A landscape with many valleys, sampled at points; each row gives a point and its height.
A ball rolls from a point to the lowest of its 2 nearest points, and stops where none of them is lower. Distance is the straight distance between rows; heights are no part of it.
Q594 height 266: [132 117 164 115  96 102 140 181  94 149 126 165 147 156  85 109 137 130
 108 154 149 117 114 126 149 130 150 109 109 135 114 109 115 136 119]
Q822 height 531: [134 120 138 164 156  91 183 135 136 116  96  78 120 132 131 148 133 112
 112 180 143 144 141 147 129  76 138 108 164 107 132 182 171 106 147]
Q977 height 803: [112 103  97 149 155 156 101 188 129 120 142 141 148 137 136 119 132 107
 146 160  74 144 146 130 111 120 107 145 196 140 154 117 215  86 131]
Q408 height 491: [149 116 147 122 170 109 124 119 143 153 132 157 180 122  92 150 145 190
 131 139 129 119 155  91 106 169  71 168 156 145 139  94 119  85 103]
Q442 height 172: [ 96 165  73 113 169  93 148  88 139 112  84 116 116 138 113 123 157 168
 129 127 188  81  86 117  98 131  64  56  73 133  88 110  79 166 120]
Q554 height 487: [119 114 130 122 102 116 135  93 143 104 177  99  88 152 144  89 115 103
 157 120 150 157 159  54 147 134 141 147 170  64 109 102 111 153 204]
Q895 height 559: [ 79 166 140 107 121  97 130 104 126 102 140 142  88 108 155  60 161 138
 125  90 140 113 140 110 140 134 162 109  99 104  97 127 131 151 139]
Q161 height 574: [153 177  92 110 171 144 108 135 152 144 104 146 132 119  91 112 136 181
 126 102 135 121 102 118 109 173  90  82  96 147 133 130 102 179 163]
Q549 height 405: [ 84 101  59 119 157 133 128 105 117  77 151 138 106 178 144  56 143 158
 183  94 150  93 134  73 122  84  88  99 145  85  88 106 127 128 132]
Q193 height 228: [138 157 139 164 108 148 103 138  83 138 105 112 150 138 124 154 163 114
 104 134 112 123 120 170 134  67 178 128 158 133 150 166 175 134 146]
Q853 height 363: [102  88 112 115 147 116 146  92  88  87 167 140  99 135 165  70 168 142
 199  79 147 110 135  84 107  89  99 134 133 142 105  79 130 122 128]
Q991 height 210: [135  96 144 140  93 105 153 198 103 102 139 158 130 148 116  78 119 113
 139 178  91 139 121 120 145 107 157 117 148 150 125  98 165 127 140]
Q740 height 358: [154 128 180 219 143 170  70 154 150 131 108  92 157 170 155 130 128 142
  74 193 119 144 148 123 153 148 143 154 157 125  82 119 156 124 148]
Q33 height 585: [152 141 156  95 142  60 144 126 127 157 112 144 172 100 119 114 135 137
  97 111 108  89 125  78 106 200  73 164 120 117 165 113 147 100 142]
Q789 height 605: [ 97 112  97 105  48 162 134 124 140 166 191 151 126  77 125 151 147 110
 186 109 132 160 162 139 147 102 156 132  94  77 130 146 141 103  87]
Q143 height 398: [118  60 111 112  97 154 153 123 169  97 159 118  82 137 155 102  99 101
 175 115 129 158 139  78 148 123 140 136 147 139  78 104  54 157 127]
Q616 height 506: [189  91 102 124 128 185 100 128 120 120 130 103 109 161 103 112 125 122
 148 124 134 110  94 139 139  64 139 103 149 186 140 102  99 141 153]
Q791 height 409: [151 146  92 100 106 187 106  69  89 115 132  93  89 136 165 120 116 103
  92  68 121 117  76 156 158  58 169 125  89 135 134 123 103 136 136]
Q355 height 462: [166 118  87 119 131 164 119  69 108 106 109  77  83 151 142 116 114 127
 111 116 138 124  92 129 145  50 120  80 100 186 114 112  80 141 135]
Q388 height 655: [169 119 126 132 163 100 151 111 170 135  98  97 156 155 104 105  91 143
  69 193 105 115 109  95 124 134 108 136 133 126 114  78 176 120 156]
Q931 height 454: [134 108 169 133 127  83 149 120  69 111  93  94 115 133 103 175 142  93
 146 113 135 134 126 172 125 115 145 102 120 162 122 146  74 149 126]
Q36 height 584: [ 70 145 127 129 152  77 138 108  96 110 138 109  79 144 120  68 148 114
 122 106 180 115 104 108 153  99 127 109 119  72  89 139 153 126 143]
Q551 height 253: [101  38  79 106 117 105 136 103 111 131 151 141 140 130 128  68 137 122
 177  97 123 137 181  56 135 173  62 165 168  91 124  99 118 113 152]
Q377 height 550: [126  96 137 128 118 161 117 147 152 163 180 173 179 107 136 154 128 126
 140 165  77 132 142 107 121 108 131 182 134 124 164  86 169  56 103]
Q202 height 463: [ 98 184 134 139  32 164 107  84 115 157 133 110 117  82 175 174 136 124
 129  64 127 135 155 163 138  81 227 135  81 101 127 154 139 133 112]
Q780 height 744: [141 141  87 143 159 132 140 125 174 141 108 119 103 129 118  92  66 117
  76 159 147 170 107 106 139 183  86 145 147 121 155 164 168 123 162]
Q777 height 692: [ 70 148  98 119 106 137 139 129  98 111 138 150  73 122 123  65 131 113
 154  88 196 164 154 109 134 184  86 123 168 106 149 156  95 135 129]
Q413 height 387: [ 87 112  71 100  99 155 124 162 164  98 175 130  61 168 102 100 103 113
 168 140 182  99 131 105 169  37 152  94 127  93  90 134  80 135 110]
Q621 height 403: [175 180 158 180 149 138 103 138 125 156 105 134 210 154  84 119 124 153
  55 164 164 109  97  97 119 139 118 122 116 125 134 140 184 129 148]
Q95 height 489: [160 124 161 130 138  86 115 153 148 142  90 108 166 126 148 147 176 138
  94 166  53 107 155 165 119 145 132 109 114 168 112 109 121 142 120]
Q736 height 675: [112 113 149 134 144 103 136 120 123 159 137 123 139 110 143 135 133 115
 119 148  85 135 125 133 133 135 158 157 107  95  98 132 148 115  96]
Q398 height 473: [163 141 168  94 150 128 134 176 118 125  70 189 146 112 161 147 101 152
  69 114  85 109 117 191 133 161 132 106 100 204 189 149 145 147 129]
Q403 height 607: [143 177 100  87 151 149 109 104 134 118  78 135 136 127 147 100 157 192
 116  89 111  68 106 165  95 178  82  59  70 171 120 116  55 190 149]
Q194 height 590: [120 132 112 137 153  95 129  86  82  90 106  85 123 139 127 132 164 119
 134  98 178 124 118 136  86 152  73 134 154 103 129 176 133 125 141]
Q108 height 254: [133 179 109  73 171  79 154  75 155 136  95 105 153 130 107 168 133 156
 121 116 135  71  82 129  98 150  63  96  48 135 121  87  59 146 114]
Q662 height 658: [154 119  92 111  89 117 122 100 144 178 131 115 133 105  97 104 128 147
 115 120 130 120 112 123 136 129  98 124  82 126  99 109 113  90 118]
Q771 height 309: [155  75 113  97 121 110 147 105  96 123 167 152 150 126 137  76 140 159
 191 110 118 121 136  68 103 135  89 162 170 139 139  78 130 115 155]
Q800 height 761: [125 148  75 147 172 124 125 139 136 150 111 112 142 123  97 112 107  93
  85 127 161 126  99 105 118 149  90 118 130 102 160 175 202  96 165]
Q425 height 338: [134 138 146 127 141 165 130 123 119 111 108 126 112 124 167 190 114 128
 102 149  97 146 107 181 142  73 182 110 116 167 143 130 131 137 113]
Q126 height 576: [ 97 130 146  82 172  88 177  90 103 107 130 144  81 108 130 136 102  85
 168 120 157 137 115  90 135 160 114 151 145 142 164  97  87 156 143]
Q984 height 654: [145 107 126 124 148  80 163 191 175 171  88 157 162 112  72 184 113 120
 127 170 102 133 148 145 124 116  95 126 133 188 147 128 126  97  84]
Q828 height 466: [109 126 125 155 115 108 152  96 160  69 143  94  91 147 156 110 133 161
 177 128 144 142 157 112 112  91 119 105 124 120  57 122  87 149 134]
Q884 height 422: [114 175 146 135 123 118 128 109 144  34 127 116 101 157 161  91 159 159
 155 105 142 122 149 135 113  54 169  78 138 145  93  94  65 173 142]
Q132 height 603: [100 104 137 100 147  53 164 117  85 132 160 106 107 121  88  75 124  77
 143 108 157 119 102  87 161 100 157 115 130  97 101 107 141 130 168]
Q563 height 295: [168 144 160 161 149 158  83 128 129 117 106  92 167 143 135 148 138 123
  98 158 101 148 129 147 119 147 145 142 172 145 125 125 137 150 162]
Q515 height 523: [143 115 154 120 142 136  92 137 145 170 151 141 188  91 106 165 137 147
 135 101  97 125 125 113 116 133 120 167 134 135 171  86 131  90 100]
Q933 height 357: [191 153 158 176 153 132  87 118 100 147  82  74 205 157  94 126 144 151
  69 154 137 115 126 114 102 161 126 106 148 130 106 138 126 163 158]
Q610 height 617: [120 107 136 141 160 117 131 121  56  99 129 101  98 135 130 116 137  93
 150  83 154 147 118 142 116 121 123 125 178 146 157 149 131 128 116]
Q922 height 322: [129 160 107  94 174 113 145  81 141 114  99 109 129 138 122 186 118 137
 109 136 122  99  80 175 114 115 111  92  97 145 147 113  89 163 122]
Q58 height 609: [116 149 138 167  95 100 135 121  96 149 118  89 148 131 118 108 149 138
  75 157 149 106 124 118 148 107 142 140 116  61  97 166 189  95 134]
Q674 height 421: [ 79 118  85 102 108 156 144 112 178 107 187 142  69 154 117  91  90  78
 159 129 171 142 133  80 187 107 142 125 133  55 106 146 108 133 129]
Q899 height 533: [169  45 145 119  93 130 102  92 132 131 166 125 167 144 121 141 138 129
 185 114 136 131 139  60 128 135  82 175 149 113 101  95  81  98 108]
Q252 height 55: [ 99 138 145 173 116 182 109  99 137 142 124 118 123  82 185 190 121 139
 104 130 109 161 133 174 152 120 184 165  96 128 117 164 149 104  66]
Q832 height 543: [151 169  93 126 172 130 111 130 157 115  88 117 117 141 111 129 133 163
 137 122 135 150 146 137  87 204  60 124 147 143 137 158 110 161 137]
Q535 height 492: [131 128 167 123  57 120 137  91  80 146 119 119 132 134 110 213 137 127
 163  98 130 134 135 199 131  90 165 128 125 134 141 159  67 155 120]
Q176 height 519: [122 121 126 114 208 123 120  99 150 129 161 132 109  78 192 115 104 149
 131 118  76 156 128  93 152 116 145 160 147 166 140  67 140 137 160]
Q257 height 294: [100 151 150 149  74 152 114 120  69 160 142 133 159 139 102 179 190 103
 134 111 152 128 146 180 123  91 166 156 138 101 130 146 154 128  97]
Q82 height 672: [ 83 160  74 103  82 144 133 127  98 125 142 125  35 100 136  80 121  87
 142  67 171 137 118 130 133 166 124 102 104 115 133 157  86 128 150]
Q626 height 709: [ 96 121  80 133 142 139 151 163 112 113 113 163  76 139 113  74 114 133
 114 132 169 158 137 122 143 170 108 123 136 137 136 160 118 115 102]
Q855 height 542: [152 138  80 113 153 192  89 130 104 118 138 124 111 172 127 110 103 106
 103 129 111 118  90 157 126 108 151 129 158 125 136 113 129 142 147]
Q326 height 346: [127  85  92 117 103 157 131  95 217  97 151 131  82 116 183 120  89 146
 177 162  82 154 154  96 132 114 127 132 111 126  91  94  87 131  97]
Q612 height 682: [126 171 115  83  85 145 114 128 148 149 123 137 102  95 134 128 110 145
 115 103 132 131  98 149 139 163 140 112  74 124 126 117 100 123 115]
Q401 height 250: [153 182  96 137 192  95 152 109 124 129  50  97 153 136  87 134 154 178
 104 146 183  76 111 126  70 141  27  71 109 130 114 118 117 149 128]
Q952 height 631: [126 164 118 119  91  88 146 124 111 147  84 108 126 114 113 107 136 141
  86 172 130 100 105 129 120 147 103 120  90  73 134 139 183  86 155]
Q13 height 440: [159 152 165 193 146 151  98 139 135 149  99 132 204 138 121 149 132 167
  56 167 123 123 112 127 134 119 144 126 103 152 120 109 148 117  97]
Q833 height 426: [106 169 167 134  77 130 147 117  89 145 121 139 106  71 160 177 142 126
 114 101 141 126 150 183 152  87 228 108  86 126 153 190 160 139 112]
Q239 height 441: [126  96 132 112 114 168 122 112 122  94 168 113 102 130 187  96 120 112
 158 125  85 159 145  89 144 174 159 152 146 149  77  73  72 161 142]
Q664 height 789: [ 86  83  80 142 185 128 114 140 141 115 155 131 131 177 128 102 143 113
 156 141 111 129 142 112 116 103 110 144 184  80 109 127 184 104 125]
Q597 height 507: [164 159 107 135 212 156 126 146 147 101  84 136 125 109 150 133 100 162
 120 141 129 145 120 143 100 204  83 125 160 183 170 120 137 144 145]
Q322 height 627: [176 136 128 135 182 106 183 138 120 118  84 142 177 145 102  92  84 157
  99 147 137 109 111  47 106 182  59 125 143 157 158  90 187  89 175]
Q762 height 558: [146 158 118 160  98 181 123 129  93 106  86  90 105 162 114 124 132 151
  88 153 170 143 114 162 134 111 133 115 136 145 142 166 116 121 127]
Q456 height 277: [106  94 127 154  94 171 137  90 189  99 174 114 112  99 187 151 106 149
 168 129 129 172 153 121 150 119 145 135  81 131  59 102  62 129  44]
Q748 height 263: [151 124 167 139 105 109 120 203  92 118 147 146 122 122 123 110 117  81
 134 138  83 161 155 138 152 137 198 124 158 151 145 146 149 133 140]
Q228 height 563: [125 155 138 122 182  80 151 150 177 145  79 151 180  78 133  98 140 156
  86 155 100  74 131  76  99 188  94 163 119 120 156 114 193 113 126]
Q668 height 461: [156 151 119 148 142 136 106  86 104 154  69 115 182 120 147 178 154 147
  77 125  94 120 111 189 100 132 115 150 120 145 161 165 139 116 107]
Q106 height 521: [ 83  90 118 119 153 137 124  93 182 131 147 151 109 128 131 122  95 133
 179 127 147 173 158  59 136 183  92 171 166 111 121  92  85 147 139]
Q887 height 691: [143 180 124  83  65 121 131 125 171 133  80 135 105 106 147 147 128 165
 112 112 103 112 116 168 103 208 109 110  62 126 120 151  88 168 122]
Q199 height 451: [144  89 100  96 152  97 158 103 162 128 117 119 139 105 149 116 138 187
 141 150 111 121 161  87 113 146  52 173 140 165 126  89 108  73 102]
Q728 height 606: [163 158 124  90 178  72 165 124 134 139  92 147 178 101  98 120  92 142
  82 152 129  78 103  50  91 195  55 159 159 140 201  99 142 108 166]
Q989 height 283: [121 171 166 155 124 133  93 152  66 124 112 115 146 136 100 100 154 100
  73 100 153  98 117 151 131 106 189 104 143 108 125 160 166 135 139]
Q302 height 583: [100 167 180 169 128 121 156 105 137 134 112 118 141 110 159 127 135 136
  70 184 139 127 126 156 138 129 176 151 128  79 139 170 204 123 120]
Q618 height 270: [123 179 149 104 192 129 101 174 132 125 107 180 135 134 140 124 143 145
 120 126 101  98 113 178 105 161 158 101 122 153 151  92 145 180 144]
Q340 height 775: [113 110  81 143 160 117 138 115 131 129 138 115 127 162 101  97 120 127
 119 117 148 120 108  74 140 113  79 139 137  74 136 131 204  92 163]
Q98 height 580: [116 133 115 105 204 173 111 139 151 154 184 177 156 138 117 120 113 112
 143 128  97 119  93 120 118 113 138 171 144 136 182  56 176 129 139]
Q605 height 529: [ 84 202 155 114  85 133 105 124 152 123 122 140 106  94 180 105 159 146
 110 114 130 114 142 164 119 159 201 123  82  90 114 135 147 159 125]
Q319 height 578: [128  85 117 130  91 187  96 125 164 159 212 148 165 118 129 178 146 111
 170 135 110 143 142 126 132  96 146 168 120  81 129 100 143 105  81]
Q755 height 380: [119 164 210 131 138 108 135 112 142 123 105 120 149 116 118 130 127 142
  85 124 170 125 104 125 125 169 152 129 110 131 140 125 122 152 129]
Q541 height 423: [142  76 128 170  79 167 115 178  97 137 159 147 160 191  88  99 103  78
 126 165 128 122 109 116 147  58 144 115 139 120 128 154 167  73 106]
Q221 height 352: [104 132 102 141  86 125  99 141 153 123 150 121  98 180  79 123 136 122
 132 131 154 103 132 119 147  63 145  85 117  65  55 128  80 144 123]
Q715 height 622: [ 69 104 131 111 149  93 146 100 135 108 180 123 116 157 110 114 134  83
 175 103 134 121 115 100 140  99 155 128 123  87  83  90  97 159 139]
Q230 height 602: [ 73 154 141 102 160 104 161  64 130  72 162 122  98 138 145 143 126 104
 180  80 139 120 106  88 102 125 144 138 121 105 129  83  95 183 152]
Q454 height 424: [144 173 158 124 141 133 143 156 157 127  88 163 148 132  91 124 101 159
  91 184 160 130 121 130 122 194 118 137 124 143 163 100 114 157 146]
Q131 height 390: [ 84 168 158 132  82 107 160 152 103 118 145 121  80  91 150 134 147 104
 126 147 132 116 145 157 166  76 239 103  81 108 100 169 132 143  88]
Q572 height 406: [129 124 151 188 188 130 104 134 165 124 125 134 162 158 138 118 135 155
  92 164 112 127 147 102 137 174 124 132 147 112  80  97 145 140 114]
Q260 height 651: [199 115 125 152 212  91 160 165 174 126  84  82 179 137 113 113  63 137
  71 183  99 108 129  51  99 147  65 131 169 145 130  88 201  87 174]
Q502 height 362: [153 200 137 154 157 135 121 148 116 166  53 147 204 109  71 177 133 155
  71 139 150  91  97 175  79 166  78 117  96 149 187 185 152 122 120]
Q440 height 666: [104 202 106  76  68 123 127 108 151 121 119 154 104 112 154 131 119 172
 154  83 128  96 108 141  67 176  83  72  38 136 135 117  65 163 152]
Q496 height 448: [162 137 166 164 168 123  90 143 182 138  95  96 170 123 166 152 153 163
  81 204  79  96 149 125 141 177 114 130 133 147  67  95 114 139 118]
Q625 height 650: [ 99 132 112 136  69 138  99 143 124 163 160 126  78 103 130  95 132  79
 148  75 187 175 151 144 153 141 165 111 119 110 122 193 108 129 127]
Q994 height 401: [146  57  74 112 147 127 135  96 188 124 145 132 116 110 167  93 117 169
 173 156  91 134 138  62 142 116  83 164 120 149  79  81 106 103 114]
Q682 height 693: [113 106 165 162 116  95 136 112 108 162 131 107 165 117 110 187 135 120
 133 144 127 136 139 128 133  95 133 175 128 131 124 143 119  99  96]
Q919 height 522: [122 151 129 145  79 183 120 123  85  82 135 110  98 160 151  78 138 142
 116 144 161 125 139 145 150  76 177 116 138 130 109 135 121 119 115]
Q424 height 163: [ 99 134 143 131 127 165 136  89 125 139 166 144  85  74 185 151  84 119
 126 113 108 194 144 156 166 146 180 153 102 145 137 160 137  90  96]
Q313 height 310: [177 190 118 140 176 105 132 132 100 146  56 128 159 137  80 159 154 157
  97 144 182  69 101 153  60 161  42  80 137 165 165 167 157 146 141]
Q841 height 453: [ 70 124 107 122  86 140 138  96 183  92 184 109  64 156 125 123  94  87
 189  98 166 172 161  69 120 139 128 132 149  43 114 141  82 139 165]
Q908 height 238: [ 58 113 115 109  85 116 171 150 126 117 193 173  84 102 137  90 143  82
 169 131 127 180 185 126 142 129 133 142 134  76 135 152 158 103 113]
Q8 height 502: [126 108 125 132 138 113 168 119 143 112 119  95  95 144 125 141 126 124
 149 162 137 138 144 142 135 102 139 103 153 123 100 133 118 136 140]
Q5 height 613: [153 104  94 110 146  98 126 136 149 137 110 123 135 125 113 158 140 153
 180 125  94 140 131 145  97 134  90 117 135 168 113 115  73 150 113]
Q568 height 552: [118 105 108 116 180 174  92 135 185 157 188 152 128 100 158 139 112 123
 170 121  86 156 159  84 125 122 132 173 167 141 167  85 158 123 157]
Q20 height 312: [123 119 148 118  70 132 120 156 129 136 154 137 136 168  75 145 127 102
 160 153 151 126 122 152 156 103 178 105 130  86  96 109 100 144 122]
Q863 height 595: [156  82 154 130 124 132 111 151  69 170 142 138 133 109 139 139 110  56
 121  83  89 128 103 149 172 104 186 126 132 162 111 166 137 132  80]
Q527 height 528: [144 136 153 143  84 147 122  88  93 120 130 115 105 142  99 175 127 144
 156 138 184 136 103 167 131  99 123 133 132 145 154 145  91 118 125]
Q181 height 499: [ 90 201 141 112  59 168 116 131 127 100 167 134  88 107 160 126 133 111
 134  79 131 138 150 153 139 120 209 126 100  99 125 155 119 153 122]
Q298 height 560: [169  37 119 112 110 136 109 151 158 141 184 128 160 139 122 127 151 130
 214 138 102 118 143  96 110  92 104 142 163 122  99  86 100 128 109]
Q890 height 483: [128  59 147 190 114 110 131 172  92 127 143 107 148 181 113  94 115 128
 118 147 141 124 156 119 170  81 139 125 163  80  50 173 153  95 100]
Q373 height 287: [102 129 114 139 108 108 154 203 124 128 153 164  79 125 134  69 142  90
 145 118 112 167 178 128 156 138 166 124 166 116 121 168 161 147 136]
Q530 height 630: [ 93 122  80 103  57 169  96 142  91 157 159 150  80  97 130 135 142  95
 145  64 150 153 125 165 145 118 155 122  97 112 156 170 125  99 105]
Q896 height 520: [160 132 129 143 127  85 106 193 120 160 122 117 188 136 112 120 182 141
 124 127  72 103 139 142 101 163 113 129 154 148 121 118 132 118 124]
Q477 height 372: [142 178 126 115 125 136 121 143 139  77 107 121 112 161 127 124 165 148
 129 134 116  94 121 161  94 105 145  80 129 137 124 106  93 188 161]
Q445 height 586: [189  55 111  85  89 108 136 118 152 130 131  94 145 149 114 135 127 146
 173 142 105 117 126 122 109  91  75 123 142 146 114  95  67 129 139]
Q190 height 503: [155  17 102 125  96 159  96 104 140 149 153  97 154 166 106 149 134 109
 164 142 134 123 149 107 126 139  79 167 152  76  89 148 101 104  89]
Q154 height 472: [132  58  97 161 120 186  67 141 152 143 164 154 153 185  99 114 127 144
 161 123 168 125 154 100 135 130  82 147 157  57  97 144 131 117 115]
Q324 height 549: [ 69 118 135 125 135 133 177 102 163  90 153 162  71 136 139 104  92 123
 180 108 190 163 126  89 134 160 125 140 140 119 143  94  75 151 133]
Q389 height 505: [175 132 163 130 156 117 135 160 137 132  84 153 171 107 136 162 114 146
  91 152 104 129 124 135 123 146 109 132 120 215 179 117 143 109 138]
Q851 height 572: [159  77 106 117 144 127 103 145  97 164 144 113 131 132 111  81 113  81
 121 110  96 122  87 119 146  95 139 111 118 148 115 126 143 110 104]
Q407 height 275: [142 159 177 119 155 132 140 120 118  95  94 117 124 129 171 181 135 121
  89 141  89 113 116 191 112 134 156 137 145 159 189 137 154 159 161]
Q656 height 456: [140  38 152 191 115 140 124 203 117 119 137 139 149 187 119 100  97 118
 125 163 119 157 170  89 145  70 116 134 178 120 104 157 185  61  97]
Q218 height 347: [ 85 182 113 104  87 112 145 151  98 123 110 127  55 102 140 135 139 107
 111 130 139 106  94 186 141  80 166  83  68 113 134 168 124 135 127]
Q17 height 435: [142 147 146  98 111 177  92 159 105 113 112 172 102 120 178 134 102 156
  89 106  88 109 139 176 159 182 146 119 104 170 154 139 115 148 132]
Q818 height 727: [123 103  93 170 151 149 123 182 144 122 126 151 113 151 137  72  80 114
  95 135 130 160 141  99 141 154 113 144 161 122 120 156 178  95 127]
Q893 height 284: [111 179 114 119 120 133 137  92 133 116  87 122 105 123 135 144 144 156
 101 122 152 112 103 201 121 105 151  73  62 156 126 149  98 153 117]
Q894 height 418: [166 125 173  88 120  65 160 152  85 148  93 115 107 104 130 175 106 101
 105 126 121 110 112 177 141 112 156  97  91 180 144 153  95 168 164]
Q450 height 355: [114 138 115 115 111 182 109  95  72 123 148  95  90 130 132 129 111  69
 109  92 127 122  91 148 162  99 182 152 137  94 116 160 120 119 113]
Q59 height 333: [127 152 177 145 119  82 131 137  81 146 116 116 143 121  86 112 153 103
 110 107 178 130 103 124 118 162 143 130 134 110 152 164 170 130 160]
Q367 height 326: [115 173 139  82 161  94 138 133 157 102 115 155 120 123 122 151 159 151
 158 100 111 110 131 144 111 141 149  88 122 130 129  97  95 201 167]
Q827 height 484: [123 113 138 106 159 141 131 102 135 112 148 149 127 102 152 106 118 142
 152 120  90 158 136  77 139 176 122 172 154 153 130  40  94 145 160]
Q692 height 183: [ 82  90 111  93  87  98 169 114 132 125 189 158  92  95 142 103 166 115
 210 107 125 161 170  93 120 133  95 140 131  93 144 115 111  94 117]
Q820 height 200: [149 187 177 135 191 145  92 188 144 111  92 155 161 129 158 185 143 152
  95 145  85 104 143 202 107 155 142 128 143 169 173 132 189 179 160]
Q864 height 391: [139 146 177 117  95 146 121 136 125 116 122 137  93  98 163 168  92 128
 104 124 116 167 134 178 156 147 179 127  92 182 134 143  81 164 125]
Q795 height 535: [166 165 190 152 189  80 128 168 180 128  73 145 196  88 148 145 141 162
  74 170  94 103 144 118  92 165  99 140 127 182 155 115 168 100 118]
Q730 height 547: [175  77  99 139 123 122 106 185 101 161 122 116 165 148 103 128 147  77
 144 117  92 130 111 140 115 134 126 136 168 128 123 150 150  99 128]
Q14 height 690: [138 131 163 137  98 111 135 152 107 177 104 143 160 112  94 193 120 100
 123 125 134 139 139 172 127 115 160 153 127 158 173 155 138 140 100]
Q214 height 557: [123 158 184 154 153  86 140 138 164 120  94 108 148 105 133 168 145 129
  97 185 115 144 148 154 114  96 174 120 141 115 133 159 192 155 154]
Q141 height 571: [133 113  91  93 144 197  91 162 132 137 181 159 136 148  92 129 118 115
 135 122 117 122  96 136 148  61 162 134 145 126 178  94 156 131 126]
Q56 height 656: [103  89 140 140 161 100 159 133 123 141 159 146 132 112 125 111 107 115
 129 125 117 155 119  93 145 111 125 152 128 137 138 111 167  86 126]
Q970 height 412: [159 174 105 114 136 116 110 139 110 171  87 156 187 109 112 191 161 165
 104 107 107  85 140 173  79 163  70 138 123 151 179 169 144  82 113]
Q86 height 181: [136 133 140 163 115 173  82  76 187 133 128 109 138  92 189 181 126 164
 115 119 123 166 153 140 141 128 150 149  92 148  78 108  97 115  73]
Q941 height 480: [137 155 158 180 159 123 123 104 156 163  54 115 203 100 154 195 150 170
  62 164 106 124 136 159 129 122 146 127 114 175 142 156 155 115 101]
Q26 height 615: [100 123 151 121  99 118 113 159  69 175 141 124 123 111 101 129 136  74
 123  68 135 122 103 172 164 147 172  91 105 131 108 156 110 143  92]
Q870 height 561: [128 123 137 150 150  87 169  84  98 108  70  79 112 129 119 175 142 105
 109 144 185 141 124 160 120 118  85 137 147 118 142 178 146 105 124]
Q980 height 639: [125 175 115  51 124 126 124  93 123  82  96 173 103 105 179 122 129 194
 153  57 108  87 104 159 102 141  81  71  61 172 152  90  69 176 164]
Q410 height 303: [137 131 134 102 110 159 108  85  85 122 169 120 125 119 148 154 114  93
 140  67 137 153 105 142 135 144 152 157 142 113 155 144 101 120 132]
Q937 height 608: [142 142 126 110 120 100 157 131 109 157 139 139 143 110 104 111 116 153
  85 150 118 103  87 113 102 129  89 147 103 137 170 117 175  95 155]
Q485 height 464: [183 194 145 134 172 120 162 121 150 122  76 136 156 110  98 138  90 169
  88 165 162 118 112 132  90 204  86 143 142 173 204 128 144 134 163]
Q474 height 442: [ 98  84  72 131 126 198  79 113 128 112 175 127 125 191 114  62 132 136
 171  97 167 107 147  62 135 123  79 125 162  61  87 127 106 131 117]
Q416 height 388: [131  71 134 164  68 148 123 144 122 157 194 132 146 151  94 143 128  82
 143 149 125 157 151 131 138  63 160 154 141  85 123 153 176  80 129]
Q546 height 241: [ 89 116 137 111 103 171 131  92 124 109 187 118  84  86 186 163 103  78
 165  83 128 182 147 118 141 168 161 173 130 115 147 152 100 120 108]
Q366 height 105: [ 63  68  92 136  59 113 151 112 139  95 182 126  99 129 155 100 146 117
 192 103 144 147 161  86 132 158  77 138 103  75  76 133  79 116  85]
Q649 height 636: [173  87 117 136 140  85 157 161 147 136  91 115 156 146  61 165 122 137
 137 151 132 133 116 153 124 103  86  87 147 167 120 136  99 121  92]
Q136 height 632: [182 118 106 118 121 117 141 103 138 138 137 114 164 160  97 136 122 148
 113 168  96  96 100 119 131 131  97 143 115 101 110 102 151  91 145]
Q362 height 385: [114 126 153 104  87  90 151 186  75 159 116 124  62  89 119 140 117  79
 114 134 125 121 112 176 152  79 163  89  96 168 127 155 128 135 137]
Q567 height 479: [125 158 145 120  91 188 117 156 116  95 136 158 108 133 143  86 122 162
 122 147 111 130 138 166 141 126 178 127 118 164 147 104 141 126 143]
Q311 height 673: [163  99 166 129 137  96 145 161 170 164 125 133 142 126  93 187  82 120
 139 155 110 151 147 134 130 112 147 143 137 173 155 124 119 152 132]
Q386 height 638: [128  89 155 167 169 128 144 140  79 113 155 127 107 136 134 138 117  84
 131 123 126 159 120 122 138  93 149 159 162 150 149 150 176  92  98]
Q652 height 345: [ 91 109 128 171  95 124 121 131  97 163 125 110 147 145  76 155 167  90
 137 136 162 141 160 153 135  65 146 128 160  68 133 192 171  97 131]
Q90 height 186: [ 96  57  92 118 100 137 107  87 147 122 170 152 129 121 164  69 132 122
 218  80 109 141 159  60 126 168  84 158 138  98  82  97  76 132  98]

Where does a ball stop that starts at each point below?
Q887: Q193
Q141: Q252
Q14: Q366

Call two points neighbours if one is among the 2 nearest of the other. Go from one point of each pair to the other, from neighbour to neighbour, staying as low as possible. Name the highest point that can't be avoided.
Q820, Q893: Q762
Q193, Q136: Q887
Q442, Q563: Q941
Q893, Q442: Q922
Q366, Q991: Q373
Q563, Q252: Q715
